Points on a hilly landscape, in no order, each with its height.
A ball rolls from a point to the lowest of its 2 nearest points, and stops where none of them is lower. Distance is the straight distance between rows; heights are no part of it.
k_366 h=594: [ -5   4  11 -17 -11  -1   9  14 -10 -24 -36   5 -18 -31  30 -15 -20 -18
   4  14  10  -6  -8  -3  27  19   9]
k_418 h=310: [-13  -3   5  37  -9  -2   6   2   8   2  -6  11   0  19   1   5   9  21
  -8 -43   0   6 -38  -7   2 -19   1]
k_328 h=387: [ 24  -7 -32 -31 -17   9   9 -33  -6  -8 -38  26 -49 -14  22 -19 -17   1
  17  19  22  -9   9  10  -7  -1  15]
k_800 h=366: [-14  -2   4  12  16  -2 -10 -22  12  11  27 -13   2  42 -15  10  28  -3
  -5  -7 -11 -12  11   8 -35   8  -4]
k_621 h=309: [ 25  -5  23 -21   7  -1   9   8  15  -8  -2 -12  14   9   7 -22  -3  10
  -5  23   4  -9  17   7  26   6  -2]
k_655 h=221: [ 37  11 -15 -20 -17 -11   4 -17  -3  -2 -35   7 -40 -23  17  -7 -12  18
  11  11  28  -7   4 -10  23 -16  22]
k_87 h=446: [  8 -10  -4   3  10   4  14   1   2 -17  16  -1  -9   2  -8   0  15  -1
  -5  16   7  10  19   0   9  11  -6]
k_74 h=346: [-35 -14  28  -5   6   8   7   5  16   4  17   1   6  -6   7   7   6 -20
  12   7  -8  12  17  11 -10  15 -15]
k_607 h=489: [ -1 -22  20   7  15  -6 -31   7  -1 -15  30 -12  21  -8  -1 -16  11 -26
 -22  19 -27   9  17   3   5  12 -26]
k_198 h=136: [ 14   3   3  15 -30   1  10   9   4  -5 -30   9 -10  -2  22  15   0   4
   7  30  12  -7  -6  -5  14   2  -3]
k_837 h=254: [ -5 -27  22  32 -11  -1   1  33   0  -3 -28   2  13  15  24  12   0   7
 -13 -13   1   9 -18   4  26 -17  -6]
k_940 h=420: [-18 -21  43   6  -2   4 -18 -17   4   1  22   6   2  -5 -11   7  15 -37
 -15 -11 -13   9  13  -9 -12  13 -12]
k_556 h=698: [ 33  10 -28 -32   3 -11 -17 -26 -20  10 -16  12 -30   0  -1 -18   0   0
  -6   6   0 -14  10 -12  25  -2   6]
k_230 h=333: [-10 -18  20  13   5   4  23  44  17  -2 -34  -3  11   6   9  -7  -6   9
  12   8  -8  13 -17   1   8 -23 -11]
k_713 h=570: [ -7   6  15  -8   6   3   4  -7   2 -10 -21   4 -17 -17  25  -1  -6 -22
  16  14   5  -3   5   2  23  20  12]
k_211 h=118: [-2 -5 18 14 24 18 13 13  5  1  1 -2 -5  4  3  1  8 13 20  0 15 -8 14  6
 -9 -5  7]
k_251 h=439: [ 10  -6  10   5  15 -22   0  -4   9  -7  42 -23  31   6  -3  -4  23  -8
 -14   4 -22  11  16  27   5   4 -17]
k_530 h=811: [ 13  15 -33 -39  -2   3  40 -23  11  24 -18  -7  -6  11 -26  -5 -22  24
  27   3  24  -9  19   2 -20 -18  19]
k_280 h=264: [ -7   0  12  19 -10  -6 -30 -17  -6  16  13   7   9  20  -3  21  16  -9
 -14 -10  -7  -7 -12 -10 -19  10 -15]
k_194 h=628: [ -9   6 -18  22 -22   0 -17  21 -47  -4 -14  20 -20 -25  13  21 -13  -7
  -6 -10   8   7 -20 -11  15 -22   4]
k_53 h=87: [-19   0 -11 -30  -3  16  14   0  19  23  30  -6  -1   1 -10 -13 -10  11
   5 -10  22 -18  24   7 -35  13   7]
k_808 h=356: [-10  -8  28 -20  14  22  47  19  19  -6  -3  -6  -7  -2  13 -23 -14   1
  17   5  19   6  10   8   1  -5   1]
k_742 h=184: [ 21   4 -22 -24  -9 -11 -11 -19 -10  -5 -22  10 -31 -24   6 -10 -20  24
  13  -6  21  -1  -2  -1  17 -18  18]
k_528 h=672: [ 30  10 -22 -18 -23  -7 -13 -19 -23   8 -31  19 -36   5  16  -6   3 -21
  -5  25  -2 -14   6 -13  25   8   2]
k_39 h=315: [ 21   4  -6 -28  19  -5  -5 -17  24  -7   3 -17   4  -8 -18 -27   7  -8
   9  13 -20 -13  26   7  16  23  11]
k_320 h=172: [ 11 -18   8  38 -37   3 -28   5 -16   4 -11  15  30  32   9  38  -1  -1
 -19 -13   2  13 -13 -33   0 -11 -19]
k_777 h=616: [ -6  -3  23 -16 -13  14  18  15  -1  -7 -30   4 -23 -38  18 -17 -21  -8
   9   8  18  -1 -12  -8   2   2  14]
k_463 h=361: [-14   7  -5  30   2  14  -5 -17   5  -6  35  18   4   9  -9  -3   3   6
 -14 -40   0   5 -22   0 -25  -6   7]
k_203 h=338: [ -3   6  -5 -13 -15  -9 -19   0 -20  -7  11  -5 -17 -31 -10   8   4 -25
 -11  18  -2  -1   9 -10   3  13   2]
k_545 h=121: [ -8  27 -16 -11  23 -14   8 -25   2   3  28  -7   3  -2 -17  -5   1  16
  10 -35  -7   0   8  14  -4  -4  20]
k_533 h=263: [-11   1  24  30 -24  -2 -16  18  -8   0  -6  13  13 -12  -2  20  -8   8
 -10 -25   7  10 -25 -19  -7 -16 -10]
k_746 h=551: [  1  -2 -29  12 -17  -5 -25   5 -28   3  -7  16  -8  -1  11   4   6 -22
 -21   2  -8  -6  -7  -7  27  14  -9]
k_774 h=214: [  0  -9   8  43  -8  -4 -33 -13  -7   6  22   2  24  10   2  33  19 -28
 -24  -8 -27   3  -6   5 -27   6 -12]
k_364 h=166: [ -4 -17  19  50 -22  -5 -37 -15 -15  -3  14   6  46  20   6  43   5 -30
 -20 -21 -26  11 -10  -4 -21  -8 -20]
k_579 h=552: [  7   6 -42 -29 -10 -14  -9  -9 -13 -11  -2   3 -22 -31  -9  -5 -14   4
  13  29  13   4   5   2  -2   6  13]
k_527 h=382: [ 12   1  -4  10   5   7   4  48   0  -7 -29  -7   7  -7  22  -4 -12  14
   8  26   8  -1 -18   2  21   0  -2]
k_29 h=780: [  6   5 -13 -38   2   4  45  10  13  18 -30 -18   0 -22  -8 -15 -25  22
  23   2  15  -2  -8   9   5 -22  22]
k_386 h=450: [-10 -20   8  29 -12  13 -11  27 -15 -24  -5  11  12  -6  15  14 -13 -15
  -2  15  -1  16 -13 -14  12   4  -9]
k_303 h=84: [ -5  20  -6 -16  13  -3  13 -29  12   2   0  -1  -2  16 -14 -19   1  27
  11 -33   8  -7   3  -4   1  -8  16]
k_980 h=400: [-20  27  -2   6  12  -3 -18 -32  12  11  14  -7  -2  35 -14   5  19   1
  -4 -21 -10 -22  -6  -6 -41   6   2]
k_789 h=285: [ 19   2  17 -37  25   4  15  -7  18   0   2 -18  23   2 -12 -22  -9   6
  15  21  -7  -7  27   9  16  13   1]
k_665 h=268: [ -4   7 -12 -11  17   6  27  18 -17   0  27  -9  17  -9  -6  -3  -2   9
  12  -2  -3   7 -11  23   5  -8   0]
k_900 h=344: [ 24  -1 -20 -40 -13   7  27 -24  -1  -4 -29  17 -39   0   0 -23 -12  11
  11   2  21 -11  -1   0  -1  -6   8]
k_897 h=256: [ 15   9  -7 -47  23   8  19 -24   6   3 -10 -16  13  -9  -9 -22 -19   4
  25  10   5  -9  24   8  12  12  18]
k_866 h=348: [ 10  11 -17   5  15 -10 -35  -2 -14   1  13 -17  -2 -30   1   0  13 -19
  -6  13 -27  -7  10   8   7  18  13]
k_830 h=224: [ 10 -18  -8  30 -40  -1 -35  -7 -20  16 -10  17  21  30  15  37  10 -15
 -29  -6 -10   0  -6 -31  13   2 -14]
k_601 h=510: [ 13  12 -29 -15 -12  -6  -3   1  -7   9  -9  12 -21  -9  -4   7  -7   5
   7  29   2  -6   0  -2   2   6  -1]
k_672 h=117: [ -3 -30  26  34 -34  -8 -27  -3 -11  -8  -8  10  43  21   8  37  -5 -25
 -15  -9 -15  14  -2 -16  -2  -6 -20]
k_734 h=357: [ -2 -15  14   5   8  11  22  55   8 -11 -22 -16  10  -4  15 -18 -13   8
  13  22   9  14 -22   4  18 -11  -2]
k_27 h=347: [ -2  19 -35  -4   0 -12 -25 -51  13   6  14   9 -32   0 -21  -1   7   2
   5 -16  -9 -10  10  -5 -40  -3  16]
k_64 h=749: [  8  15 -23   8  18 -17 -17 -25 -25  25  21 -15  -2   7  -3  10  22   0
  -6 -15 -21 -19 -11  16  -4   3   9]
k_644 h=235: [  2   5   3 -11 -12 -13   3   1 -10 -23  -6  16 -24 -13  -8   2  -2   1
  -4   2   6  12   1 -13  20  -2  -1]
k_248 h=360: [ -1 -20  31   6  -4   9   3  28  10 -13  -2   5  10  -1   1  -8  -8   0
 -12   9  15  12   1 -10   0   6 -17]
k_566 h=272: [  0   2  16 -15  -8  10  13  -6   9   6 -15   9 -17   5  -4 -12   0   2
  -7   0  16 -11  -4  -7  -4  16  -6]
k_978 h=444: [ -8 -19  47   4   1 -11 -14 -17  22   0  15 -12   9   6  -5   5  29 -39
 -18  -4 -23  10  23  -5  -9   9 -15]
k_406 h=660: [-21  -6  10  -6 -12   1  23  23  14  -3   0   2  -5 -31  -9   1 -13   6
   7 -13   3  16 -22  -4   3 -18   1]
k_451 h=255: [ 15   9   4  -8 -15  -9  18   2  20  19 -41 -10 -20  -6  16 -10 -13  36
   5 -13  18  -8 -32  -4   4 -29  24]
k_881 h=131: [ -1   2  29  18   5   2  -9  11  13   1  17  -3  20  30  -2   6  11  25
  -6  -8   1  -2   0   4 -20  -8 -16]
k_179 h=550: [ 13  15 -33   4 -13 -17 -12  14 -18  -6 -10   2 -12 -12  13  17  -8  10
  12  21   7   1  -1   1  27  -1   1]
k_116 h=422: [ -6 -15   3  33   0  11 -12  46 -15 -19  -8   1  12 -16  19  -1 -14   0
  -6   1   3  11 -23 -13  19  -8  -7]
k_831 h=463: [ 15   4  -3   2  26 -15 -14  10  -2 -11  29 -29  37  -3   6  -6   5   2
  -4  26 -22   4  17  34  18   4  -5]
k_43 h=168: [-19  15 -13 -22  28  -4  13 -20  -8  14  12  -3 -10 -10 -11  -3  -4   1
  31 -15  -7  -2  11  15   2   8  14]
k_19 h=181: [ 14   4   6   0 -26   2   8  19  -4   1 -36  16 -20  -9  17   8 -10  14
   2  13  17  -3 -13 -19   3 -11   1]
k_146 h=335: [-13  -2   5  21  11   2  -5 -16   6   9  42 -10  23  36 -16  13  28  -5
 -22  -7 -17  -1  -1  12 -40   5 -20]
k_974 h=232: [ -2 -27  32  27  -8   3  -8   8   2   3 -28   3  14  16  31  12  11  -4
 -14 -12   8   1  -4   0  23  -1 -12]
k_83 h=351: [ -6 -12  -7  43 -40  11 -32   6 -30 -10 -23  20  18  13  16  40 -14 -35
  -9   5 -23   9   8 -34  19  -5 -13]
k_14 h=787: [ 10  -6 -14  15  15 -11 -20  -3 -12   6  28  -7  21  19 -16  -2  32 -15
 -31   9 -37  -1  -7  18  -8   4 -19]
k_154 h=585: [ 15  10 -42 -31  -4 -25 -19 -17 -29 -11 -17   2 -28 -31   5  -2 -16 -13
   8  30   3   3   3   1  19   8  13]
k_635 h=389: [ -3   2  19  36  -9   7  -9  13 -22  -9  19  18  41   6   1  17 -11  -8
 -27 -13 -19  16 -28   9 -10 -23 -19]
k_281 h=472: [-20 -18  42  10  14   8   9  29   9 -19  27 -12  17 -10  10  -6  -6   0
   7  -1   5  31  10   6  -1 -22 -14]
k_595 h=142: [-17  -3  -4 -14   2  20  22   6  21  18   8  -3  -8   0 -12 -13  -7  22
   7 -18  26 -18   3  -4 -29  -4   4]
k_152 h=569: [ 15  -7   4  -7  13 -13 -10  -7   4  12 -15  -7  -3  14  -3 -10  33 -35
 -13  10 -29  -9  18   5  14  20  -8]
k_722 h=392: [ -7   5  -2  19  15  -2 -21  -7  -1   4  23  -1   0 -17   3  13  14 -12
   1   0 -13  -7   4  11  -9  17   6]
k_647 h=391: [ -1  -8  25 -20  23  -6  12   0   6   2  10  -6  18  31  -6 -13  13   9
  -3   0 -12  -5  17  22   4   2 -16]
k_105 h=345: [ 21   2 -10 -33  16  -3  -5 -23  28  15   0 -26  10 -14 -25 -23   2 -11
  19  18 -18 -20  35   6 -11  22  21]
k_903 h=332: [  5  24  -7   9  -2  10   0   2  13  11   3   4   3  24 -10   3   1  33
   4  -6  15 -13 -13 -10 -33  -9   1]
k_21 h=257: [ -8   6   6 -28  13  12  28  -4  16   7   3  -4  -5  -3  -7  -1   1  -8
  17   7   4  -3  25   9  -9  14  -2]
k_122 h=468: [  0 -20  39   6  22 -10 -31  -3   9  -5  27 -17  18  -2  -5 -22  30 -34
 -17  11 -23   8  24  10  -8   2 -12]
k_444 h=92: [-15   7  30   4   7   6  -2   4  36   4  13 -11  25  40  -8 -10   3  23
  -3 -15  16 -11   3   1 -34  -4  -8]
k_689 h=95: [  7   9 -44 -36   6  -4  15 -51   4  13 -19   6 -24  18  -3 -10  -2  15
  20 -19  18 -12   8  11  -9  -6  22]
k_234 h=524: [ 32   9  -2 -22   5  -2   5 -22   4   6 -26  -4 -14   4  12  -8   8 -19
   6  29  -8 -20  15   8  24  23  12]
k_73 h=411: [-13  -8  -3   9 -24  11  -4  -1   9   5  15  14  -2  -3  -9  10  -4  18
 -11 -10  20   6 -11 -19 -28   7  -5]
k_857 h=473: [ 13  -6   8  -2  19  -4   5   1  -1  -4  11 -24  -1   3 -11  -5  19  -8
  -5  23   6   0  40   3   7   5   1]
k_977 h=191: [  8  17  -2   1  -4 -18   6  -3 -13 -18  -2   7 -24 -20 -14  -2  -3  17
   3 -18   8  11  -8 -13  20 -30  10]
k_90 h=311: [  6  -5 -13 -42  -7   9  25 -15   1  -1  -8  13 -21   2 -11 -22  -8  13
  -3  -8  24  -7   8  -5  -6   7   2]
k_525 h=717: [ 16  13 -21 -15   8 -17 -28 -39 -16  16  -9  15 -30   4  -5 -14   8  -1
   1 -16  -9 -16   4  -2  10  -1  13]
k_397 h=619: [ 20  16 -30 -28  11  -4  -3   4 -27 -12 -22  -3 -19 -10   4 -11 -15 -11
  12  36  -7  -4   0  -5  31  13   7]
k_497 h=258: [-14  -2 -26   0 -10  -1   5 -25  18  -6  19  12 -14 -15 -14   6   8 -10
   0  -3  -4   2  14   3 -27  17   6]
k_256 h=432: [ 19   5 -23 -22 -23  14  11  -3  -3   2 -34  14 -30 -13  31 -15 -21   2
  11  31  23  -9 -11  10   1  10   9]
k_30 h=385: [-10  31 -24  -4   5 -13 -16 -39  13  11  26   0  -6  21 -23  -4  14   0
  -2 -17 -25 -22  -6  -3 -35   8  13]
k_914 h=514: [-14  -6  13  -7  17  -5 -17   9  -8 -25  28 -15   7 -17   0 -18   0 -28
  -4  10 -20   5  10   6  18  14 -11]
k_498 h=231: [-30 -13  17  16 -13  18  10   7  23  13  14 -10   8  14  -3   6  -2  17
  -7 -37  27  13 -22  -8 -40 -12  -1]
k_611 h=307: [ 13  25 -12  15  15 -16 -25   8 -19  -8  10  -9   6 -14   4   9   2  -2
   2  20 -20  -5   7  10  23   9   4]
k_362 h=233: [  1   6  19  -1 -13   2   4   5  -3   9 -24  10 -17  15  -5  10   5  10
   0  -1   4  -4 -10 -17   0 -10  -3]
k_669 h=646: [ 23  13 -19 -19 -12  -7  -2   2 -21  -9 -39  10 -28  -3  12 -13  -8 -15
  -5  35   4  -2   6 -17  35  12   7]
k_521 h=381: [-25  -6  23  18  12  -2 -16   5   7  -3  16   2  16   2  10  13   5 -13
   6   6 -18   6   8  13  -9  10  -8]
k_567 h=393: [ -4  -8  10  32 -17   2  -5  54 -14 -24 -27  -4   2 -18  16   5 -18   1
 -15   3   6  12 -18 -23  28 -29   0]
k_901 h=795: [  0   4 -26 -35   3   6  44  -7   2  21 -21  -9  -2  -4 -16  -7 -22  31
  25  -8  23  -1   3  10 -14 -26  16]
k_241 h=303: [-12   3 -21   4  -7   0 -11 -37  20   0   4  21 -29  -4 -19   0  14  -6
   1 -13  -6  -4   8 -15 -28   9   6]
k_935 h=448: [-12 -10  41  23  20   8  -2  16  -1 -15  44   3  22  -5  -3  -3  -3  -3
 -10  -9  -6  27  -1   5 -17 -27 -24]
k_916 h=222: [ 10   6  13  -2 -20 -10   9  14   0  14 -43   8 -28 -17  21   5 -16  19
  10  -6  16  -8 -19 -11  10 -21  20]
k_306 h=284: [-12 -15  11  23  -9   2  11  17  16   1 -29   7  -3  10  11   2   5  14
 -11 -27   5   3 -32 -12  14 -11   2]
k_543 h=593: [  7  -7   0  -3  -4 -15 -25   0 -12  17 -14   2   2  20  -3   4  27 -35
 -28  11 -28 -15   5   3  15  15 -22]
k_856 h=548: [ 22   0   4 -21   9  -7  -7 -22  10  16 -29 -11 -16   8   6 -13  26 -27
  -3  17 -33 -20  17   3  12  31   3]
k_617 h=372: [ -4  -3 -17  13  -8  18  10  14   2  11  -2  14   0   3 -10  -1  -3  24
  -2  -6  14  -1 -20 -10 -19   0  -5]
k_49 h=137: [-19   9   8 -11  22   7   7  -5  24  19  25 -21  22  33 -11 -10   5  13
   6 -20   6 -21  19  14 -29  -6   5]
k_282 h=637: [ -9  -1  10 -21 -12  -1  20  15   6  -5 -12   1 -18 -34   4 -10 -20   8
   9  -2  20   8  -5 -10   1 -12  13]
k_872 h=768: [  6  16  -9  13  13 -12 -21 -15 -26  22  31  -3  20  15  -5   7  22 -15
 -31 -16 -29 -14  -9  22 -10   4 -10]
k_923 h=269: [-26   2  17  18   7  20  11  -2   6  10  37 -18  30  26  -5   4   4  15
 -13 -35  21   1 -16   7 -46 -20  -4]
k_495 h=288: [  4  -3  14 -17 -21  -2   5   2  -9 -10  -3   3 -21 -22   0   5  -3 -20
 -10  26  13   2   9 -18   7  19  -2]
k_40 h=582: [  7   5  -8  -6  -6 -11 -11  -4 -21  15  -8   9 -11  16   9   9  12 -11
 -14   4  -9 -15  -7  -4  21  12  -9]
k_671 h=334: [  4 -16  28  -9   2   2  -1  22   5 -11  -4 -10   7   0  14 -16   2  -6
 -10  31   3   5  12   5  10  11 -19]
k_517 h=149: [ 10   2 -43 -33   2 -13   4 -39  13  -4   5 -13 -19 -26 -15  -7   0 -10
  18   9  -1   1  27  12   0  16  21]
k_111 h=417: [ 10  -7  14  -8  28 -10  -8 -15   9  11  23 -23  22  21 -10 -11  31  -8
 -13   4 -25  -5  24  25  -5   1  -9]
k_637 h=421: [ -6 -17  33  26  -2  11 -13  20  -9  -9  27   7  34  18  -9   2  -5   7
 -17 -17  -4  22 -20   1 -25 -26 -25]
k_618 h=203: [ -3   9 -37 -18   0  -9  12 -16  20  -9  17   5  -7 -19 -18  -5  -8   5
  21   4  -5   6  18  12 -11  11   7]
k_108 h=190: [-28 -16  10  -1  -6  20  28  17  25   9   5  -5  -5  -4 -10  -5  -9  19
   4 -32  24   8 -11 -14 -31 -14   8]
k_895 h=349: [ -8  13   3  28  -7  -2 -16   4 -24  -1  17  24  18   0  -7  17  -7  -2
 -13 -15 -27   2 -24   4  -7  -5 -11]
k_439 h=132: [ -3   0 -25 -11  30   4   7  -3   1  17  31 -11  21   6  -9  -2  13   5
   6   6 -19  -7  11  27 -11  21  -1]
k_69 h=500: [ 24   2  11 -12   6  -1   1  -9  -3   5  -6 -10  -8   4  15   8  22  -6
   4  22   8 -16  25  -1  18  14   3]
k_858 h=299: [-11   0   6  -5  19   5  29  19  11  -5  10  -5  17   0   0 -13  -4   9
  10  -6  -3  14  -8  21  13  -7  -3]
k_84 h=278: [  4   1  18  -7 -10  -6  10  12  26  15 -15 -10  -2   1   2  -8  -7  30
   1 -22  17 -10 -25  -7  -5 -19  13]
k_486 h=300: [  1  13  11  -3  -2   2   8   5  31  14 -12  -4   0  23   3  -1   6  30
   5 -18  16 -18 -19  -4 -16   1   9]
k_662 h=386: [ -7  -9  21   2  -5  -6 -18  -9 -12   1  19  -7  -7 -19 -12  13  15 -30
 -22   2  -5   1  17 -14   1  14  -6]
k_379 h=517: [  2 -20 -19  19 -28   5 -20   8 -20  -9 -22  17  -1  -5  23  15   4 -20
 -20   8  -2   1  -1 -19  24  18 -12]
k_232 h=116: [ 19  10 -11 -29  11  -7  10 -24  12   2 -14  -3  -6  -7  -7 -23 -16  35
  22 -30  15  -8  -4   3  15 -14  26]
k_142 h=483: [  2 -19  -9  30 -22  16 -12  20 -12 -20 -33  23   6   3  12  11 -13 -20
 -10  12  -2   9 -12 -29  17  13  -9]
k_176 h=215: [ -2 -16  16  33 -33   7 -27   1  -3   6  -5   9  26  20   3  30  -3   8
 -19 -28   8   2 -23 -25 -12  -2  -7]
k_849 h=302: [-17  -9  11  25   4   8  -6  -7   5   8  41  -3  32  34  -5  14  11   0
 -25 -20   3   8 -19   6 -45  -4 -15]
k_112 h=586: [  6  18 -24  14 -19 -12 -24  13 -37  -4 -15  11 -27 -15  14  12 -11   4
  -1  15  10  -1  -7 -16  10  -8   6]
k_920 h=742: [ -3  18 -30 -31  24  -1  27   7  -4 -13  17 -20   7 -27 -15 -10 -25   6
  32  19   8  22  15  11   6  -7  15]
k_585 h=331: [-22 -16  33 -18  14   9  39  26  16   1  -3 -10   2   7   0 -17  -3   0
   7  -2   4  13   2   6   3 -13 -10]
k_212 h=358: [  4 -15  10  33 -26   5   0  48   3  -5 -30   0  -3 -25   8   2 -16  11
 -18  -6   5   8 -29 -31  12 -35   4]
k_855 h=217: [ -2   3  -4 -36  16   5  21 -29   4  12   6 -11  -8  -4 -17 -11   0  -3
  18  -4  12 -15  27   9  -7  11  16]
k_835 h=230: [ -3   6 -17 -16  28  -2  13  14 -24   0  19 -20  21  -3  -3   1  -6   8
  17  24  -6   8   1  23  15  -1  -6]
k_145 h=305: [ -8  17   3  26 -10  -2 -26 -11 -23   6   7  23   4  21  -6  19   7  -3
 -16 -21 -13  -7 -25 -17 -12  -6 -10]
k_201 h=267: [ -7  15 -13  24  20  -7 -16  18 -12 -17  18 -12  17 -22  16   7  -7  -8
  11  17 -18   4  -1  23  20  14   6]
k_228 h=176: [ 18  -4  14  17 -20   2  -3   1  12  -5 -29   5  -9  11  23  15   6 -11
  -5  30   0  -4  10  -6  20  15 -11]
k_761 h=287: [  1   1 -11  47 -30   1 -36   0 -33   4 -11  25  13  11  12  37   7 -23
 -20  -4 -19  -1   0 -22  18 -13 -12]
k_255 h=388: [-10   8 -13  15  11  13   6 -22  10  -2  46   0   5  11 -17  -4  12   6
 -13 -30  -7  -1  -1   4 -20   5   3]
k_385 h=687: [-26  13  -1  -7  -2  -9  15  21  -8 -18  13  -4  -2 -30  -7   5 -18  -6
   7   7   3  26 -16   0   0  -5  -9]
k_20 h=207: [ 10 -16  25  14  -9   2   3   6  15   2 -23   8   3  22  19   8  16   0
  -6   4  10  -2   2  -1  14  15 -15]
k_562 h=182: [ 11   5 -27 -16  25  -5   4   1  -5  11  10 -18  10  -6  -1  -1   4  -7
  13  21 -13  -3   7  21   8  23   0]
k_344 h=147: [ 16  16 -21 -17   5 -15   3 -20  -4  -7 -15  11 -15 -15 -11  -8 -15  30
  22 -16   5   1  -2  -1  18 -24  20]
k_257 h=174: [ -6   6 -12 -11  29  12   9  -8  12  21  25 -19  22  15  -9 -11   2  14
  14 -17  -3 -17  11  24 -17  11   4]
k_221 h=164: [-10 -14  29  31  12  15  -4  18   3   0  13   1  11  15   2  10  10  13
  -1  -6  13   7   5   1 -17 -13  -6]
k_149 h=317: [ -1  -6   5  27 -35  -3  -6  29  -2 -12 -21  12  -8 -24  -3  12 -14   8
 -13 -21   8  15 -33 -30   0 -34   6]
k_531 h=308: [ -9 -17  21  17  -1   7  33  21  22   4 -33   7  -6   6   5   1   4  10
   6 -12   3   8 -24   3   7 -13   0]
k_716 h=225: [-10   5   0  26  24   4  -4  36 -13 -28  17 -11  13 -10  12   5  -6  -8
  11  22 -11  21  -8  14  14   0  -4]
k_295 h=55: [ -4  14 -28 -24   6  -8  19 -41  21   1   1  -8 -13  26 -19 -10   2  24
  13 -30  11 -13  12   6  -6   4  22]
k_276 h=414: [  4  -1 -14  16   9  12  12  -7  -1 -13  41   4   5   5 -20  -5  11   7
 -16  -9  -4  12   6   3   0   7  -5]
k_342 h=336: [-16  14  -2  31   7  -1   6 -21   1  -3  15   9  -2  16   3  11   5  11
  -8 -47   6   7 -31   4 -11 -11  10]
k_490 h=410: [ -5 -12   4  45 -22   4 -25  11 -36 -29  -4   7  21  -1   8  33  -2 -45
 -19  14 -17  17  13 -19  17  -2 -11]
k_354 h=714: [-10  20 -17 -11  12  -7   7  20  -4 -22  22  -8   0 -33 -12  -2 -22   0
  21  26   1  17   0   1  -2   3   0]
k_811 h=101: [  8   0 -44 -28   2 -12   8 -43   5   4  -9   5 -28  -6  -4  -5  -6   4
  15  -6  10  -1  20  14  -2  -1  22]
k_979 h=544: [-18   7  17  -5  16  -7  -3   5  -3 -15   5   3 -10 -24   7  -6  -2 -17
  15   1 -12   6   5   4  24  13   4]
k_192 h=362: [ -5  -8  33 -15   9   4  32  10  14   7  -6  -4   7  40  -5  -9   4  12
   0  -4   6   2   7  10  -7  -5 -14]
k_361 h=734: [ 11  19 -29  -6  13 -11 -29 -35 -19  16  14   4 -11   4  -8   0  14   7
  -7 -25 -11 -17  -8   2  -7  -2  16]
k_174 h=390: [ -7 -26  30   7 -27  16   5  12  14   3  -3   3  10   0  -7   9  -4   7
 -10  -5  26  14 -11 -25 -16  -2 -11]
k_252 h=474: [ 16   5 -24 -24 -24   6   4  -7   5   8 -22  22 -24 -11   2  -8 -10  -1
  14  33  13  -8   2  -3 -15  14  -4]
k_181 h=409: [  9   0 -13   0  10   8   3  23  -6  -2 -14  -2   3  -6   9 -10 -13  25
  13   3   6 -10 -12   9  14   5   5]
k_630 h=306: [-26 -15  20 -17   3  14  24   0  25   5  19  -1   3  14 -10  -8  10 -19
   2   0  -5   2  23  10 -19  18 -15]
k_484 h=761: [  3   9 -14 -32  15   5  37  11   4  -1  -9 -18   4 -26  -4 -21 -34  12
  37  18  11  10   5  10  11  -6  15]
k_659 h=173: [-10   1   6  14  25   8   8  30   0  -9  12  -6   7 -11   6  10   2   4
  24  24  -1   8  12  12  -6  -5   1]

Call two points neighbours if one is among the 2 nearest of the other. Go from one point of each pair to the other, from neighbour to neighbour, staying as low as possible. Name the highest point that can't be avoided.
k_306 / k_295: k_900
k_211 / k_444: k_221
k_439 / k_444: k_257

For each start below, name the point where the ball stops.
k_901: k_295
k_64: k_198
k_30: k_295
k_112: k_198
k_746: k_320
k_579: k_198
k_73: k_198
